A landscape with many peaks, sampled at points; each row gives a point and its height.
From any point a climber steps to the highest of the 2 points nearest to it. It stops when none of these is higher. Distance is the straight distance between rows; heights are no part of it.
q100 h=23.8: [162 114  96 132 115 125  90 126 153 103 148 120 109 115  95 167 147 155
  98 156 159 101 176 164 143  84  85 165 165 146]
q831 h=37.5: [149 134 112 140 171 116 146 163 101 164 111 132 189 153 161 119 144 140
 121  56  80 132 123 136 146  94 172 137 116 109]
q803 h=10.8: [153  65  96 108 149 139 134 115 140  87 121 104  64 144  81  87 166 158
  89 154 138 123 161 136 119 135  34 147 103 174]
q505 h=45.3: [140  92  88 100 109 129  95 115 158 115 176 112 141 174 120 179 128 129
 167 129 131 169 109 106 131 150 117  99 164 141]
q957 h=39.7: [154  93 120 105 162 130 132 147 151 152 170 148 178 176 172 137 179 135
 110 136 168 145 115 162 107 170 109  77 154 135]
q346 h=19.0: [144 120  87 157  87 104 107 140 102 109 132 115 112 120 120  86 101 204
  98 137 134  96 157  95 135 113 115  78  69 149]
q401 h=24.1: [130 140  99 115  61 118 169 150 131 117 110 116  88  91 113 121 112 125
 110 154 162 115 105 180 116 159  71  89 120 132]
q487 h=5.5: [ 96 147  94 102  84 110 104 117  85 136 118 110 130 148 113 142  96  89
 142 136  98 136  68 136 153 165 158 109 131 133]
q899 h=26.4: [156 157 120 161  52 140 162 125 106  99  95  97  96 162 126 110 105 130
 113 128 131  80  93 148 118 125 105 112 117 167]
q971 h=31.3: [ 70 131  81  74 136 115 109 121 146 115 169 134 118  61 138 102 128 132
 183  97 143 139 179 156 151 149  91 133 122 104]
q891 h=33.4: [114 105  89 100 160  96  89 124 102 138 134 149 191 106 156 113 109 141
 101 124 133 150 147 165 138 163 159 130 116 109]
q865 h=34.9: [140 139 178 128 180 144 164 112 157 101 161 155 117 114 102 136 163 104
 143 146 121 120 116  75  93 116 142 129 168 158]
q990 h=25.4: [156  90 127 104 137 135  95 149 160 166 139 113 139 121 121 161 161 157
 131 154 161 144 189 144 122 104  93 145 167  95]
q691 h=32.3: [128 129 118 152 150  91 119 151  83 142 102 144 157 113 113 117  86 100
  58 152 111 114  62 157 107 204 160 159 123 131]
q44 h=12.1: [133  57  99 143 211 105 141 123 120  71 123 103  92 139 111  44 178 139
  83 155 123 140 146 113 113 128  98 175 115 182]
q851 h=53.8: [152  93 189 111 122 112 139 134 168 166 120 174 170  90 105 155  62 146
 172 121 149 164 151  64 110 139 153 151 157 107]
q314 h=16.0: [156 127 138 157 123 105 123 172 140 151 128 127 166 175 175 176 136 113
 155 144 155 133 156  91  90 102 150 116 151 128]
q255 h=9.8: [ 97 105  87 103 156 118 156 135 151  83 127 109  70  99 109  78 167 149
 114 141 137 117 187 159 106 100  25 126 103 150]
q839 h=33.6: [ 98 115  56  67 106  97 144 130 147 134 139 124 168  95 154  88 123 149
 170 101 121 173 135 107 129 155 119  97 110 112]
q649 h=20.1: [ 59 186 107 136 146 126 198 158 114 142 145 129  94  91 154  93 130 103
 136 153 122 110 126 113  90 155 157 125 137 112]
q958 h=32.9: [135 130 162 145 206 128 174 133 142 126 158 143 140 144 134 147 209 102
 115 173 135 116  98  97  67 156 149 107 173 121]
q513 h=34.8: [179 112 210 130 126 130 160  95 121 159  77 163 176 149 125 125 149  88
 105 124 123 158  73 142 133 179 146  90  98 106]
q230 h=4.9: [143 110 139 112 122 152 191 131 140 157  89 152 122 104  62 134  76 129
 122 105 113 129 103 159 145 121  76 159 123 122]
q518 h=35.1: [178 130 148 155 116 108 150 138  91 111 133 156 160 148 116 122 109  96
  60 141 126 102  29 155 137 195 166 107 165 153]
q229 h=15.8: [ 83 118  61 149 106 154  97 145 124 158 115  81 139 177 183 103  92 148
 141 105 118 148 150  84 131 146 153 119  80 130]
q437 h=13.4: [148  93  99 141 160 123 150 108 111  82 118  84 115 170 152  58 148 133
 113 119 139 130 135 104 112 127 118 156  79 152]
q283 h=17.3: [139 145 192 194 111 118  97 177 138 106 123 155 154 187 197 179 101 113
 146 109 159 103 140 120  85 122 198 127 151 155]
q698 h=12.2: [150 153 179 172  72 189 118  91 143 130 141  89  83 173 118 156 126 143
  98 167 129  91 109  84 140 129 185 114 145 137]
q149 h=14.6: [161 102 103 145 117  95 168  99 134 101 129  82 124 126 129  60 127 155
 144 113 128 151 139  52 118 109 137 139  95 158]
q167 h=7.6: [ 81 144 122  68 127 174 108  71 132 135 152  91 106 130  85 181 132  70
 152 118 126 146 102 173 172 158 118 127 163  90]
q706 h=27.1: [144 106 175 117 179  70 142 153 122  93 119 207 187 116 103 154 115 107
 147  78 111 131 110 167 140 134 151 153 145 141]
q930 h=31.5: [143 148 143 160 136 152  99  90 101 105 121 103 109 194 137 123 174 112
 116 103  98 114  86 105 140  93 161 106 112 138]
q993 h=30.2: [113 160 101 146 137  72 120 142  63  97 105 138 137  99 115 119 115  87
  78 156 103  92 104 191 106 155 128 175 138 147]
q856 h=48.6: [126 106  86  78 117 158 112 102 156 147 140  81 104 160 108 150 116 132
 164 121 114 170 114  78 153 133 143 130 138 117]
q222 h=17.5: [117 165  70 173 146  81 152 153  93 149 112  96 120 113 144  68 119 156
 118 163  98 104 150  88 110  93 148 141 129 122]
q819 h=13.6: [169 124 142 162 105 135 129 115 115 151 152  87 114 180 151 130 142 136
  83 180 163 137 110  45 104 152 179  94 129 126]
q931 h=4.0: [181  93 162 102 145 156 190 113 130 135  94 138 118 122  64 147 147 125
  81 122 124 124 114 176 122 117  74 185 144 131]
q932 h=18.7: [112 164 192 165  90 109  81 157 122 105 110 143 157 136 198 164 107  89
 158 106 173 106 174 175 114 126 153 127 124 134]
q526 h=22.4: [145 105  81  93 104  91  89  86 141  75 151 110 134  87  99 141 114 143
 136 138 142 132 174 159 119 133 103 164 159 148]
q830 h=16.2: [162 139 128 187 142  90 195 155 121 148 114 107 113 133 142  89 128 155
 114 127 127 110 149  43  86  69 144 162  98 135]
q431 h=10.9: [109 175 171 160  49 184 107 127 139 168 114 111  72 157 133 180 118 111
 111 192 140 100 106 132 124 137 129  82 118 128]
q749 h=22.1: [ 62 160 136 113 154 150 139 129 121  92 155 166 117  82  97 146 162 106
 143  94  94  85 132 198 171 110 129 111 156 123]
q639 h=13.5: [196  96 141 136  76 109 146  97 143  76 160 140 159 148  98 137  91 147
 131 116 132 130  63 101 131 146 172 128 163 165]
q833 h=14.7: [182 128 173 120  69 120 109  64 126 130 134 120 151 126  86 134 107 122
 124 138 125 151  92  97 152 145 185 109 136 135]
q7 h=6.6: [ 84 136  61  85 137 125 114  90  94 109 144  89  93  97  93 125 117  88
 145 115  91 125  86 170 170 157 121 155 128 112]
q914 h=49.2: [161 122 201 151 136 143 160 154 172 168 138 186 150 123 137 138  85 141
 126 145 142 147 119  55  91 170 208 138 142 116]
q48 h=20.7: [169 108  85 137  72  96 103 105 129  68 141 114 136  95 114  70  87 178
  98 115 125 105 143 158 146 118 124 141 123 153]
q712 h=18.6: [ 75 178  82 161 161 108 169 114 104 158 144 103  68  94 127  65 111 145
 122 185  85 106 106  67 110 138 168 153 133 131]
q554 h=25.7: [101 140 141 146 175 119 113 114 122 100 113 109  91  95 149  91 169 134
 166 115 120 131 182  86 107  44  87 139  86 135]
q220 h=23.3: [109 153 106 154 161 142 151 172 136  85 140 141  95 119 129 130 106 128
 119 132 135  92 147 176  98 122 130 184 176 131]
q523 h=31.2: [107 107 107 104 176  82  80 163 140 118 157 189 195  92 154 146 122 136
 149  94 139 153 175 170 122 158 174 147 156 112]
q763 h=29.0: [130 134 128 173 127 162  98 125  98  98 117  98 100 182 151 129 158 116
  92 135 131  94  99 166 137 141 117 115 119 156]
q77 h=16.6: [156 165 160 139  57 126 115  68 121 111 112 118 130  97 126  68 126 158
 111 130 129 131 121 110 159  98 157  86  93 130]
q291 h=36.0: [146  84  84  82 144 104 120 107 129 133 137 125 174 127 146  91 140 109
 134 126 134 200 129 138 128 157 122 117 101 113]
q489 h=9.7: [135 160 194 137  61 186 110 138 158 152 110 156 101 129  95 178 115 130
 129 148 122 102 118 155 159  93 142  93 148 105]
q224 h=37.1: [ 98 130 141 103 204 162 134 104 144 129 181 144 120 121  77 156 127 116
 122 128 107 138  97  69 130 148 128 119 157 123]
q136 h=14.2: [ 79 152 137 192 127 169 119 135 112 156  91  81  93 194 195 114 103 133
 149 108 128 117 151  56 122 117 155 131  55 135]
q335 h=27.0: [ 54 150 134 125 170 152  71 126  98 107 141 153 111  91 112 151  93 130
 134 112 111 117 125 116 141 131 101 150 107 158]
q661 h=8.7: [139 156 186  92  88 178 106  86 157 148 120 124 114 145  78 185 143  98
 164 119 111 135 102 154 159 109 156 107 160 107]
q902 h=12.9: [ 83 145 105 187 116 139  81 123  80 108 100  76  56 159 167  85  94 130
 158 113 122 106 150  54 123 127 119 127  44 161]
q907 h=27.3: [160 106 147  84 154 159 106  70 167 131 137  80 116 125 123 156 186  96
 145 148 157 175 163 150 126  89  97 170 165  92]
q868 h=1.6: [193 109 107 150  78  78  92 141  97  98 124 134 159 166 142 155 152 136
 116 144 145 104  92 188 125 100 101 119 154 159]
q34 h=14.9: [150 124 102 151 111  91 139 148  98 164 129 100 173 160 164 124 135 105
 133 152 136 142 127  58 103 145 169 110 133 119]
q966 h=8.8: [103 143 100  89 108 139 153 145 149 137 149  85  83  93 145  91 168 155
 154 158 159 139 179 126 128 110  53  88 107 111]
q567 h=20.2: [109 142 176 122  85 101  91 136 120 119 105 152 156  90 178 116 124 115
 162 127 163 116 185 174 129 108 112 101 111 108]
q838 h=40.5: [126 135 128 113 150 158 132 128 125 167 130 123 124 110 108 110  95 140
  93 151 126 141 109  87 115 165 146 129 105 120]
q768 h=36.3: [139 101 160 124 164 122 144 150 117 174 108 155 181 174 189 138 171  87
 111 133 156 173 100 122 104 182 138  92  93 117]
q416 h=44.6: [131 133 147 158 127 128 173 179 151 191 104 156 140 177 163 155  61 132
 141  97 125 138  98  65 113 162 182 131 109  99]
q135 h=23.6: [120 122 114 110 148 134 110 163 130 104 148 174 143 121 110 153 160 147
 115  82 121  88 164 225 164  94 105 106 159 131]
q944 h=29.2: [119 117 146 119 191  87 110 180 105 103 143 196 187 128 162 156 144  84
 145 124 155 128 121 172 109 172 156 146 168 134]
q606 h=45.4: [ 86 146 140 106  60 178 139 125 182 169 102 120  99 119 140 133  79 142
 209 100 126 163 132  77 152 115 112 105 111 100]
q198 h=28.9: [108 122 109  80 156 118 134  72 140 126 142  82 106  90 118 120 156 102
 179 142 124 158 166 135 129  92  91 192 166  88]
q409 h=34.3: [157 123 131 159 165 149 157 110 102 157 110  95 158 195 160 106 181 117
  98  91  98 131  90 127 145 101 198 111 117 120]
q443 h=42.4: [122 107  88 118  99 134 124 161 164 142 158 143 143 159 160 172 147 132
 143 135 146 128 125 154 115 160  85  66 140 149]
q98 h=22.0: [147 124 208 119 138 103 133 116 137 127  76 166 168  92 139 129 161 105
 150 109 153 144 176 178 116  72 112 141 112 110]
q301 h=18.4: [135 157 144 121  47 123  65 113 119 146 141 102 151 102 158 102 130 158
 122 148 139 123 174 140 144 103 153 101 111  95]
q795 h=21.8: [104 162 122 155 123 174 160 154 150 123 144 118  79 104 175 113 117 134
 102 145 151  93 168 154 113 141 160 144 159 111]
q635 h=25.0: [ 68 139 112 142 188 162 116 140 130  84 148 153  75  87 102 147 115 156
  97 114 104  96 173 156 142 119  96 214 140 143]
q614 h=44.7: [130 123  68 107 121 167 168  97 158 126 141 108 110 118  96 104 133 158
 120 119 114 138 103 125 141 119 146 127 147 124]
q239 h=25.5: [154 112 160 115 137 107 136 146 144  83 131 193 167 109 119 142 119 109
 129  79 121 106 129 243 144 139 142 121 157 129]
q372 h=6.8: [ 86 132 111  87 158 166 102 132 148 176 134 144 104 111  56 169 136 150
 146 125  98 144 133 119 182  97  65 128 126  94]
q153 h=29.3: [ 44 144 132  73 118 106  99 133 117 124 133 177 129  52  96 149  91 124
 174 100 128 135 152 149 163 140  79 111 107 121]
q251 h=38.7: [174 111 165 158 130 120 148 121  77 165  82 127 149 187 129 115 162 106
  56 138 111 126  30 140 129 175 138 113 105 138]
q967 h=27.2: [ 90 143 151 104 172  96 109  74 122 102 127  94 108  90 127 102 162  78
 193 131 117 154 151  87 106  74 106 152 121 147]
q637 h=23.7: [134 127 170 126 149 110 149 117 152 117 112 156 128  64 116 123 142 156
 144 132 134 119 194 132 113  72  85 155 119 116]
q293 h=49.8: [136 138 155 113  86 122 145 149 174 145 136 150 142 103 136 124  85 144
 184 119 149 164 159  45 122 118 143 114 128 107]
q827 h=40.8: [108 152 122 162 139 121 149 173  99 148 114 161 164 147 160 125  83 121
 129  89 104 114  98 130 130 134 197 136 120 125]
q645 h=3.2: [195 103 153 150 161 146 166 135 139 145  99 131 112 167 106 167 178 135
  96 150 121 124 119 141 114  96  86 151 151 133]
q796 h=17.2: [129 123  64 149 125 121  60 153  84 136 136 107 162 160 161 103 124 168
 110 110 118 136 130 104 151 107 129 100  82 136]
q228 h=2.3: [183  92 151 134 109 122  90 143 113 128 110 150 161 182 109 207 137 126
  88 140 126 124  94 163 131 125  85 134 148 136]
q751 h=5.8: [ 94 134 124  97 128 190 143 152 156 176 116 151 103 110  67 180  55 139
 135 100  85 123 104 142 186 115  84 139 119 125]
q330 h=7.8: [ 70 166 119  93 109 152 153 116 133 170 131 128  67  78  92 113 151 150
 145 147 115 130 137 135 165 111  59 114  90  77]

For each start below, name the point where the climber stops.
q409 => q851
q255 => q291
q283 => q198
q749 => q291
q222 => q291
q228 => q291
q7 => q198
q136 => q198
q902 => q198

Call two points neighbours if one is among the 2 nearest of the other. Go from one point of each pair to the other, from neighbour to neighbour, staying as high as possible. Name the lowest point that can't be avoided.
q856 and q251 => q513
q291 and q856 => q220
q198 and q291 => q639
q851 and q856 => q606
